The views of a scene show one set of named points, each view turned or mirrored, shifted and resized as a whole, with a little noise and some points left out.

Scene 1
View 1
J_268: [-30   3  -7   2 -12 -13 -22 -10  14   8 -10 -12 -17  -4   7   8 -22   2
   9   4 -11   7 -35 -37  17 -13  10   7 -12]
J_509: [ -7  11   5   1 -24   8  -8   3  15  11  -4   2 -10  -3  12 -19 -42 -12
  18   2 -14  15 -29  -8 -12  -7  -7  21 -20]
J_527: [-13  10   6 -11 -26   7 -10   0  11   0   5   2  -1   6  17 -19  -6  17
   5  14 -19  -2 -22 -11 -16 -17  -4   0 -24]
J_725: [-33   8   4  -8 -18  -8  -5  -5  20   0   5  -4   5  14  -1  25   2  22
  14  18 -39   3  -8 -10  -3 -12   3 -23 -21]
J_984: [ 22   8   3 -13 -21   8   7  25   8  -2  -9  21  13   2  11 -25 -20 -12
   2   8 -11   8  -3  26 -21  -1 -20  -7 -16]
J_137: [-15   4  -3   3 -14  11 -15  -2  22   7  -2  -4 -11  -2   5 -14 -12  15
  15   3 -21   1 -26 -19  -4  -5  -2  -2 -28]
J_705: [-11  11   7  -9 -28  -1  -3   4  10   7  -1   6  -2   3  14  -8 -31  -8
  12  11 -17  14 -21  -2 -14 -15  -5  11 -17]
J_627: [  1  11  10   0 -23  25   9  10  29   9   5   8   7   8  -3 -12 -24   5
  28   3 -38  11  -5  21 -31   8 -20 -10 -32]
J_319: [ -2   5  -3  -3 -16  14 -13   5  16   3  -2   2  -7  -4  13 -29  -8  14
   5   4 -13  -3 -25 -14  -9  -8  -6  -1 -26]
J_746: [-27   6  -2 -11 -19 -13 -21  -6   5  -2  -2  -5  -6   3  17  -1   0  17
  -1  16 -12  -2 -27 -30   6 -25   8  -2 -15]
J_190: [ -6   3  -5  10  -7  -3  -1   8  23  13 -20  -1  -9  -5  -7  11 -44 -26
  23  -5 -18  21 -20   0   9  10  -5   4 -11]
J_346: [ 10  -2 -18 -10  -5 -25 -15  20  -7  -7 -30  11   0 -10  16 -11  -9 -18
 -19   6  18   0 -21 -12  25 -12   1  -5   5]
J_796: [-13  17  15 -26 -40   2  -6   1  -1  -4  15  11  10  12  30 -23  -3  21
   0  26 -20  -2 -15  -3 -31 -34  -8   3 -23]
J_186: [  9  11  10 -15 -28  13   6  16  10  -2   4  16  14   8  14 -23  -9   8
   7  14 -23   2  -4  20 -31  -8 -18 -10 -25]
View 2
J_319: [-16   3   5  -5   4  -8   3   6   8  -7  -2   8  26  -6 -17  -1   6  13
   1  -7   7   9  -9  -6  -7  30  -8  17  11]
J_627: [-31  -3  -5 -20  -3  -9   7   5  -3   7 -23   8  16 -42  -1  35  13  37
  14 -13  27  13  -3   5 -23   7   7  27  -2]
J_725: [-41  -3 -23 -18   6  -9   4   6 -10  18   7  14  -8 -12   5  -2  23   5
  -1  24   9  16 -20  12 -23  38  24   7   7]
J_984: [ -2   8  11   7  17  -8  -7  -9 -18  -8 -26   1  26 -27   9  34 -15  44
  20  10  27   2  15   0 -11  16 -10  31 -13]
J_705: [-21   5   4 -15   5  -9   8  -3 -12  -3  -8  11   1  -5  19  14   0  15
   1  -1  19  16   0   4   8  28  -8  18   3]
J_137: [-26  -1  -7 -12   1 -10   6  11  11  -1   0   9  12  -8  -9  -2  15   6
  -5 -12   3  15 -18  -1  -8  27  -5  10  11]
J_190: [-16  -4 -22   3  22 -17   5   9   4   2 -20  -3 -12 -16  38  25   3  13
 -13 -17   1  26 -21  11   0  10 -18   6 -11]
J_186: [-17   6  12  -9   2  -5  -1  -6 -15  -2 -15   8  27 -26  -9  22  -1  37
  21  11  29   2  11  -1 -18  23   6  31   0]
J_509: [-18   4   7 -14   3 -11  12   2   1 -10 -14   7   3  -4  18  17   1  13
  -7 -23  15  21  -5   0  15  20 -21  18   5]
J_746: [-23   6  -3  -6   9  -9   3   0  -4   1  15  13   3  16  -1 -21  10  -6
  -8  20   2  11 -13   2  -1  51   2   5  16]
J_796: [-25  12  25 -24  -8  -2   6 -11 -25  -4   6  22  20   2 -12  -1   1  20
  16  24  32   2  14  -3   0  45  10  30  17]
J_346: [ 15  11  -1  38  41 -14 -15  -1  -3 -12  -3  -5  13  14  16  -9 -22   6
  -9  27  -9   5  -7  -3   1  41 -26   4  -7]
J_527: [-23   6  10 -14  -2  -7   5  -1  -5  -4   3  14  17  -3 -12  -2   7  12
   5   6  16   9  -2  -3  -5  38   2  19  15]
J_268: [-22   1 -15  -6  12 -14   8   9   6   0   9   9 -13  15  17 -14  11 -13
 -22  -1  -7  24 -25   5   8  40 -10  -3  11]
View 3
J_705: [ 15 -12  14   3  -4  -5  -9   3  17 -20   5  14   4 -18  -9  -2  -1  11
  15   7   7  -6  17  19 -18   2 -20 -15   4]
J_627: [ 36   0   4  10   6  11  -2  24   9 -42  28  14   9  -6  -7  -9 -29 -25
  49   6  -7 -19   7  -4 -28   9 -35 -23  -7]
J_319: [ 29  -7  -2  22 -17 -18   4  18  14 -16  16  15 -11  -6  -2 -14   4   2
  20  13   8  -1  18   3  -4 -14 -12  -2 -30]
J_137: [ 30 -12  -2  11 -12 -10  11  16  12 -25  24  14   0 -11  -5 -19   4  -7
   2  19  -3   4  17  -1   1 -11  -7   0 -19]
J_527: [ 23 -17  12  21  -8 -29  -4  17  17 -18  21  10  -8 -11   5  -2  12   2
  20   6   1  -2  15  13 -10  -9 -16  -4 -18]
J_725: [ 26 -42  22   4   5   2   9   6   5 -24  47   4  11  -7  19  -4  16 -23
  -4   8 -22   1  -2   3 -10  -7  -4   0  -1]
J_190: [ 18  -4  -6 -17  -8  49   6 -14   6 -14   3  22  12 -12 -22 -24 -18   2
  -3  19   8  -4  10  -2 -13   3  -7 -17  10]
J_186: [ 26  -8  15  27   0  -9 -17  20  10 -19  19  14  -7   0   6   7  -7  -7
  60  -5   5 -21   6   9 -32   0 -31 -19 -17]
J_509: [ 20   4  -1  -2 -13  -3  -2   7  20 -25  -4  18   4 -23 -23 -14 -10  15
   9  14  13  -3  26  13 -11   2 -19 -14  -1]
J_746: [ 14 -35  17  15 -14 -24   2   2  14  -4  23   9  -6 -11  13  -5  33   8
 -14  12  -1   9  11  15   1 -17   5   7 -13]
J_346: [  3 -20   4  24 -28  25 -13 -26   2  40 -11  25 -23  12   4  -7  23  34
   8   7  34  -3   2  10  -8 -24  12  -3 -19]
J_984: [ 20   0   8  24  -6  16 -21   7   7  -4   2  21 -11   5  -4   3 -17   4
  64  -4  19 -26   4   7 -35  -1 -28 -25 -14]
J_268: [ 14 -26   4  -6 -17  -2  14  -8  14  -8  14  14   4 -19  -5 -20  22  11
 -38  23   1  15  17  10   9 -13   9   6  -2]
View 4
J_268: [-31 -11  17   8  -9 -21   1  -4   1  -9  21 -12  -1 -11  12  -8  -6   2
   1 -22  25  -4  -8  -4 -11  15   8   8 -15]
J_705: [ -5   4   1  -2  -4   4  -2   1   5  -4  -1   3 -11  16   8  10 -26   3
  10  -9  21  16 -15 -13 -12  12   0   7 -11]
J_627: [  8   9   5   3 -16  26  -8  -9   7   4 -21  22  -9  21  24  25 -34   5
  -2  -1  19  13  17   5   3  -6   7   8  17]
J_527: [ -1  11   2   5  -3  10  -2   4  -2  -7   6  19   4   2   0  -2 -24  -2
  11 -21  22  11  10 -16  -5  18  -8  12  -7]
J_186: [ 20  26 -13   5  -5  27  -4   4   5  -5 -13  23   3  20  12  11 -33   8
  13  -5  23  20  10 -10   4   9  -9  15  10]
J_746: [-15   7   5  12  -1 -10   5   3  -2 -12  20  -1  11 -12   3 -21 -14  -4
  10 -25  31   1   1 -15  -9  27  -8  15 -20]
J_984: [ 22  25 -25   3  -2  20  -7   8   6  -8 -10   9   3  30  17  22 -25  26
  15  -1  17  22  -8  -5   9   7  -3  12  19]
J_725: [-10   7  16  18 -15  -1   7 -14   8  -2  -3  -1   7  -8  30 -19 -28 -15
  -1  -7  41  -4  16   0  -5  15   1  15 -12]
J_796: [ 13  24  -5   1   4  22   3   7  -1  -7  -3  27   5   9  -7  -8 -39 -11
  18 -17  28  21   9 -29 -11  27 -20  13 -18]
J_190: [-19 -12   5   3 -14 -14  -6  -7   9  -4   3 -20 -14  16  30  22 -10  21
  -2  -1  17   5 -25  10  -4  -4  21   3   5]
J_509: [-14  -7   6  -7  -4   2  -7   2   1  -6   6   6 -15  16   1  22 -19  12
   6 -15  10  16 -17 -10 -13   4   7   2  -6]
J_137: [-17  -2  14   6 -11   0  -4  -2  -1  -5  11  13   1  -5   7   3 -13   6
   1 -23  16   1  14  -5  -3   8   4  10   0]
J_346: [ -4  18 -31  13   4 -21  -1  19   0 -24  26 -26  20   4  10  -6   4  38
  22 -17  22   5 -33  -9   6  27  -3  18   3]
View 5
J_705: [ -6   6   5  10  -1   2  -3  19 -12  -4 -31  -8 -20   4  24  25   3   0
 -34  -8  43  20  11  14 -21   3  16  13  11]
J_319: [ -9  14 -12   0 -24  -6   8   9  13   3 -13  -2   0   1  15  27 -30  11
 -22  -8  21 -10  19   3 -10  -6  18   4  21]
J_627: [-23  -5  -7   7 -16  -2   9  12  -1 -30 -37  25 -19 -10  53  26  -9   4
 -14 -16   4  12  33  67 -46  -7   7  12  30]
J_137: [ -9  18  -1   8 -15   7  -8  -1  20  -1  -3  -4 -11  -3  11  15 -26  14
 -11  -4  21   3  20  13  -8 -13  14   2  28]
J_190: [ -1  11  24   4   2  24 -28   7 -25 -16 -27 -13 -25  -1  33   3  25  13
  -6 -28  15  33  27  33  -2  -1  17 -24  15]
J_796: [-16   1 -15  22  -6 -22  28  28  12  -3 -28   3  -1   5  10  44 -27  -7
 -55  15  56   1   1   4 -40  -2  -7  53  14]
J_527: [-11  11  -9  14 -12  -8  11  14  15  -2 -15  -2  -3   2  11  30 -26   6
 -33   3  37  -2  12   6 -21  -7   4  25  19]
J_984: [-11 -11 -15  -2 -21 -17  30  36 -29 -20 -57   4  16   4  49  36   8   2
 -40 -27   5  -5  25  30 -26   8   6   4   1]
J_186: [-18  -9 -18   8 -18 -21  31  29  -5 -22 -44  14   8   1  39  39 -13   0
 -39  -9  16  -5  20  35 -39   0  -3  25  14]
J_268: [  6  28  23  15   4  22 -32  -2   6   4   8 -29 -15   5 -10   1  -3  19
 -14  -1  43  20   9 -15  16 -10   9  -7  17]
J_725: [-13  13  19  33  13   9 -11   1  20 -33   3  -3  -4  -4  -2   7  -6  20
 -16  12  25  21  15  27 -16 -22 -39  23  33]
View 6
J_190: [ 31 -15  -6   6  -5   3  10   6 -22  -8   2 -20 -20 -13  10  -5 -17   3
  22 -21  20  -9 -35   7  22  -4  -2   9  10]
J_137: [ 16 -13   4   0   0  -8  -2  -1 -12   1  -6   3 -10 -11   9  -9 -15 -19
  14  -9   7   2   0 -14 -11 -13   0   1   2]
J_319: [ 16 -12   8  -6   2  -5   8  -3   5  -1   0   9  -9  -8   3  -8 -15 -15
   6 -10   7   4   4 -22 -12  -8  -1   8  -5]
J_509: [ 26 -16  -4   8   1  -5   9  -5  -7 -16   3 -18 -10   0   8 -12 -20   1
  10 -16  24 -12  -9 -19  -3  -7   7  17   0]
J_627: [ 38 -26  -8 -11 -27   8   2 -17 -25  12   0  11 -19  -9  25  -3 -29   8
   8 -22   7  -9  -1 -29   5  -2 -10  15 -21]
J_346: [ 17  13  24  -1  21  15  26  16  35 -20   7  -3 -11 -10 -22  -7   3  -3
   8  -8  -6   4 -38   4  15   0  -6  13   3]
J_796: [ 29   5  17   7  -5   8  -9 -19  11 -12  -8  11  -1   0   4 -18 -11  -1
  -5  -1 -11 -17   7 -50 -26 -13  -2  18 -30]
J_705: [ 31  -4   3  10  -3   4   1  -8  -5 -15  -2 -10  -9  -3   8 -15 -15   4
   8 -11   9 -17 -14 -23  -4  -9   2  17  -9]
J_746: [ 14  11  18  14  10   0 -11   4   3 -13 -13   2  -2 -12  -3 -17   1 -23
  11   2 -10  -5 -11 -14 -17 -20  -1  -1   0]
J_984: [ 37 -13   7 -15 -12  19  23 -12  12  -2  12  10 -17  -3   5  -3 -21  17
  -1 -20   1  -7 -13 -29  13  10 -10  26 -25]
J_268: [ 12   4   8  20  13  -9  -8  11 -11 -17 -12 -15  -8 -14   0 -17  -2 -23
  21  -4   7  -6 -21   3  -8 -22   5  -3  17]

In a view up to two points have been moved. Name them for each view, in the order of its rows, or write -.
view 1 | J_725
view 2 | J_984
view 3 | -
view 4 | J_268
view 5 | J_190
view 6 | -

Scene 2
View 1
J_232: [  4   0  12  11   2  11  -4  15 -10   8  -3   1  -1   3   0   3  -2  -8
  -6  -4  19 -16   2  -3  -1  -6   9 -21  -8]
J_364: [  6  -3  13   2   1   6   1  18  -1  16   0  -8   5  -4  -1   9   3 -10
   2  -7  25 -26   4  -6  -9  -5   7 -25 -11]
J_649: [  7  -4   2  17   2  15   3  17 -11  14   8  14  -6   2   9   2  -1  -1
  -8   5  19 -16  -2   3   3  -8  10 -21   1]
J_472: [  0   1   3  12  11  11   3  14 -11   8  14   3  -3   0  -5   2  -7 -12
  -2  -7  22 -19   2  -6  -8  -6   3 -24  -8]
J_974: [ -3   8  11   9   9   9 -16  14  -7  15   1 -10  -6   2  -3  -7  -3  -9
  -3 -11  17 -12  -1  -6  -3  -3   6 -20 -10]
J_47: [-10  -4   7  10   2   7 -10  23   1  16  13  -2  12  -5  -4  15  -7 -24
  -5  -3  25 -21   3  -9  -8 -15   5 -22  -9]
J_483: [  8  -1  -4  18   7  15   9  16 -11  20  16  15 -11   1  11  -4   2   3
  -3   4  19 -17  -3   3   0  -5   8 -23   4]
J_404: [ -4  14   0  13  21  12  -6   7 -15  13  17  -6 -16   1  -7 -16  -7  -6
   1 -15  18 -13  -3  -8 -10   1  -1 -24 -10]
J_63: [ -1   9  17  16  -3  14 -42  19 -10  26 -18  -3 -14  10  17 -16   4   4
 -17   2   4   7 -13   4  19  -7  19  -9   1]
J_267: [  7   0  28  14  -6  13 -24  10 -21 -10 -30   2  -3  17  -4   2  -8  -8
 -20  -4   9  -3   3  -2  12  -6  15 -12 -12]
J_938: [ 22 -13  17   5 -14   7   9  22   1  23 -15   2   4  -2  16  13  17   7
   0   8  22 -26   3   5   3  -4  18 -23   0]
J_492: [ -3  10  -2   9  15   9  -5  16  -3  31  19  -8 -12  -6   4 -13   4  -3
   5  -7  20 -16  -6  -5  -7  -2   3 -24  -3]
J_152: [  1   4  -4  16   6  13  -5  21  -3  35  17   7 -12  -3  17  -9   6   3
  -2   5  17 -13  -9   3   4  -6   9 -21   6]
J_316: [ -5   9   2  14   6  11 -22  20  -4  32   9  -2 -11   1  12 -12   2  -3
  -6  -1  14  -6 -10  -1   5  -8  10 -18   1]
View 2
J_267: [ 22 -20  -8   3   2   5  19  12  38 -11  29  -8  10  25  14   4  -4 -40
   9 -29   3   5  -6  33  20   0  -6 -34  23]
J_316: [ -4   8  -8  44  24  13  14  -8  21   0  -9  18   8  13  38  25  32   6
   0 -18  -5   5   0  14  34  15   8  -6   9]
J_47: [-27  15  -7  58  27  -4  19   4  39  18  33   0   2  -2  26 -14  28 -13
 -15 -30 -22  12  11  11  53  14  -3 -26  20]
J_472: [-16  23  -3  48  16   4  14  -3  34  12  17 -15  -4   2   9  -1  16  -5
 -17 -26 -14   2   1  -5  40   4 -11  -9  15]
J_364: [-16  13 -11  50  31   5  11 -17  35   7  27  -7   5  -5   8   1  10 -24
 -23 -34 -16  17   9   7  50  23 -18 -15  13]
J_649: [  2  10   5  33  15   6   9  -7  28  -5   8  -8  14 -16  17   7  20   1
 -15 -13 -17   3   5  -8  27  13  -1 -18   5]
J_483: [ -2  19   7  42  17   8   7 -13  24  -2   0  -9  13 -20  16  11  24  13
 -21  -8 -19   1   5 -18  28  17  -2  -9   0]
J_63: [ 20 -21 -12  17  17  17  17  -1  19 -17 -10  29  20  30  47  35  22 -10
  19 -16   8   7  -5  40  19  16  14 -16  11]
J_152: [ -3  14   1  48  25  14   9 -16  17  -4 -13  11  14  -8  33  25  32  17
 -12  -9 -13   6   5  -4  32  21   6  -3   1]
J_974: [-10  11 -14  43  22  11  16  -6  30   8  10   2  -3  23  19  14  13 -15
  -6 -31  -2   7  -2  18  41   8 -10  -8  18]
J_938: [ 12  -7  -4  32  31  12   1 -32  28 -19  20   0  33 -32  10  14   6 -29
 -26 -20 -22  26  20   5  35  45 -13 -25   0]
J_404: [-17  30 -11  49  15  13  14  -6  29  15  -5 -11 -16  27  10  17  15   6
 -11 -27   1  -5 -10  -1  38  -6 -12   8  15]
J_492: [-19  27 -11  60  31  14  11 -20  22  12  -8   5  -2   9  22  23  25   8
 -16 -24  -7   7   2   0  45  15  -8   6   8]
View 3
J_47: [  2 -13 -27  31 -15 -18  17   6  11   4  13   9   3  -5 -19   8 -25 -23
 -10  -7 -19 -17  -7  -6 -17   8  38  -2 -11]
J_152: [ -3 -40 -19  -3   2   6 -15  24  11  12 -12  15   5 -12   7  35 -19 -21
  -9  21  13 -18   2   6 -22  22  28  10   4]
J_483: [ -4 -40  -8  14   3   1 -18  15   0   6  -5  25   5 -20   6  23  -6 -11
   0  15   9 -17   7   2 -14  15  16   8   2]
J_974: [ -1 -20 -14   3  -4  -4  -1  -1  11  -5   5  -4   9   9 -24  27 -23 -32
 -16  -6  -3 -19  19   0  -8   4  23  13  -8]
J_232: [ -4 -26  -7  17  -2 -10  -3  -5   9  -7   6  14  19  -8 -16  18 -14 -27
  -6 -10  -6 -16  13   2 -12   4  19   5 -10]
J_472: [  0 -23 -13  26  -8  -7  -1   4  -3   2  11  10  -3  -4 -15  13 -12 -15
  -3   1  -6 -20  14  -8  -3   5  19   8  -6]
J_63: [ -8 -34  -5 -43   2   0  -7  10  33 -15 -12  -1  47  -7 -10  67 -16 -52
 -28 -13   9 -13   5  19 -20  11  25  12 -12]
J_316: [ -1 -32 -20 -14  -4   2  -5  21  17   5  -7   1  11  -3  -6  45 -21 -31
 -18   9   8 -17   4   6 -18  17  31  13  -3]
J_938: [-15 -43  -5  28  25 -15 -25 -21  21  -3 -17  41  37 -23  -3  -3 -35 -27
   8  -2  -4 -12   5  23 -48  12  26 -10  -2]
J_267: [ -8 -23  11  -5  -3 -17   0 -18  18 -32  12  10  55 -12 -26  40  -1 -43
 -17 -40 -12 -13  16  10  -4  -8   4   3 -23]
View 4
J_47: [ 28 -11  -2  18  -5  15  -7  -9 -10   4  -4   8   8  -5  -7 -18   7   1
   3 -10   5  12 -25  13  22  11 -14  -1   1]
J_267: [ -3   2   0   7  23   0  16 -11  -8  11  22   4   1   0 -25  -7  23  15
  33  -8 -14   4   4  -2  18  24   6  12   6]
J_483: [ 16   6   4  13 -19  21   0   0  -8 -14   5   5 -25  -1 -18  -8  -6  -4
   6   3 -12  -6 -16   5  15 -11   7  -1  -7]
J_232: [ 14   1   1  13   3  12   2  -9  -5  -1   5   3  -5  -2 -15 -13  10   5
  11  -5  -7   3  -9   5  18   5   0   2  -5]
J_938: [  7   8   9  26  -8  20   4 -22  -9 -23  17  11 -12  -1  -6  -1  21  17
  -9  16  -3   3 -11  -7   6  11  -1   3 -25]
J_316: [  7 -18  -1  13 -18   9   0   6 -12  -4   5  12 -17  -5 -17 -10   5  -7
  13   9   4  -2  -8  -5  35  -2  11  -5   9]
J_492: [ 19 -13   0  13 -15  13  -9   4  -2  -7 -12   2 -16  -6 -12 -17   1 -10
   0   4   5   0  -7  -1  34 -15   9 -12  -7]
J_152: [ 10  -9   2  14 -24  16  -3   6 -10 -13   3   9 -25  -3 -16  -9  -2  -9
   5  12   0  -6 -10  -2  29 -11  12  -7  -1]
J_364: [ 21  -2   2  20   2  15  -5 -14  -1  -5  -5   2   2  -4  -6 -16  14   6
  -4  -2   2   8 -12   3  18   4  -5  -3 -17]
J_974: [ 13 -11  -1  10   4   5  -2  -2  -2   4  -3   2  -2  -4 -15 -16  10  -1
  12  -3   0   5  -2  -2  32   1   7  -5  -1]
J_404: [ 20  -8  -2   4   1   7  -7   7   5   6 -14  -6 -11  -4 -18 -22  -4 -12
  13  -9  -6   0  -2   4  34 -18  12 -10  -1]
J_63: [-16 -19   0  12  -9  -1  15   3 -16  -3  27  17 -20  -3 -25   0  21   4
  29  16   0  -5   6 -17  36  14  19   4  17]
J_649: [ 14   6   4  13 -12  19   3  -4 -10  -9  10   7 -17  -1 -18  -8   0   1
  10   1 -11  -3 -17   6  13  -2   2   1  -4]
J_472: [ 24   1   0  11  -1  15  -5  -3  -2   1  -7  -1  -4  -3 -14 -18  -1  -3
   8 -10  -7   5 -15  11  19  -5  -1  -3  -6]

In a view up to two points have been moved. Name them for each view, in the order of its rows, or write -.
view 1 | -
view 2 | J_483
view 3 | J_938
view 4 | J_152, J_63
